The views of a scene show one set of named points, each view turned or mirrored, and shifted as a whole, with a little noise and some points left out.

Scene 1
View 1
Q722: [  1 -25   0  17   2 -11  -1  27]
Q862: [-11 -21  11  20  -1  -6   5  13]
Q697: [ 13 -18 -21  24   5 -10  -9  36]
Q48: [  7  -3 -32  13  -1  -5 -21  11]
Q795: [-12   0  -2  27  -7  10   0 -12]
Q552: [ -6 -17  -5  12   3  -9  -8  15]
Q354: [ -9   3 -10  27  -6   9  -5 -14]
Q660: [ 2 -7 -4 39 -1  6  5 12]
Q887: [-25 -12  27  23  -9   3  15 -12]
Q227: [  2 -18  -8  22   2  -7  -3  23]
Q655: [-11   8  -2  41  -6  18   5 -19]
Q26: [ -4 -16  -3  14   0  -6  -5  11]
View 2
Q26: [-8 14 14 -1 -3  3 -1  1]
Q227: [ -8  19   0   1 -12   0  16   7]
Q795: [-14   2  -7  -7 -12   9  -3 -21]
Q697: [-11  30  15   7 -12 -11  20  24]
Q48: [-32  18  19   3 -29 -11  10   4]
Q722: [ 0 20 17  4  6 -1  5 14]
Q862: [ 3 14  6 -3  8  9 -1  1]
Q887: [  6  -3  -7  -9  15  18 -16 -24]
Q655: [-11   2 -11  -6 -11  11   2 -19]
View 3
Q697: [-15 -42  20  -5   4   8 -14 -15]
Q655: [-5 -3  5 -4 13 23 21  6]
Q660: [-18 -12  19 -10  14  13   9   4]
Q552: [ -4 -19   6   5  -6  16  -9 -12]
Q227: [-12 -22  15  -1   0  11 -10  -8]
Q795: [-1 -5  0 -1 13 26 22  2]
Q862: [-12  -1  12   6  -8  10  -6   0]
Q722: [-13 -20  16   1  -7   8 -17  -8]
Q48: [  4 -46   2  -1  12  25   3 -18]
Q354: [ 0 -9 -2  1 13 28 23  2]
View 4
Q722: [  9  -9 -25   7 -12 -24 -16  12]
Q552: [  1  -8  -6   4 -15 -14  -8  11]
Q862: [ -2  -8 -13   3 -17 -20  -3   7]
Q48: [ 24 -10   0   7   1  -1 -41  23]
Q354: [  0  -7  21  -4 -16   0 -17  19]
Q660: [-10 -11   0  -3 -22 -19 -21  30]
Q795: [ -5  -7  21  -4 -17   0 -11  15]
Q697: [ 13 -15 -24   9  -7 -23 -41  28]
Q655: [-10  -8  19  -4 -21  -6 -11  20]
Q887: [-14  -3  12  -5 -25 -10  19  -1]
Q26: [  8  -8  -9   5 -10 -13 -14  12]
View 5
Q887: [  6  -2 -14  23 -23  -5   7 -14]
Q354: [11 -2 11 -4 -3 11  6 -1]
Q660: [  7  -6  -3   7  19  15  -4 -18]
Q227: [ 13  -6 -12  10  35   2   3  -3]
Q697: [14 -9 -8  4 54  6  1  2]
Q795: [  9   0  16  -6 -13  19   6   0]
Q862: [  9  -3 -20  20  15  -6   4  -9]
Q48: [ 18  -2   9 -10  35   9  10  18]
Q26: [15 -3 -8 10 21 -2  8  3]
Q552: [ 12  -4 -11  11  25  -5  11   7]
Q722: [ 13  -5 -20  18  36  -6   5  -2]

Which points are out of place in each view (at most two, in the order of its rows)? Write none if all are in place.
view 1 | Q655
view 2 | Q227
view 3 | none
view 4 | Q552
view 5 | Q795
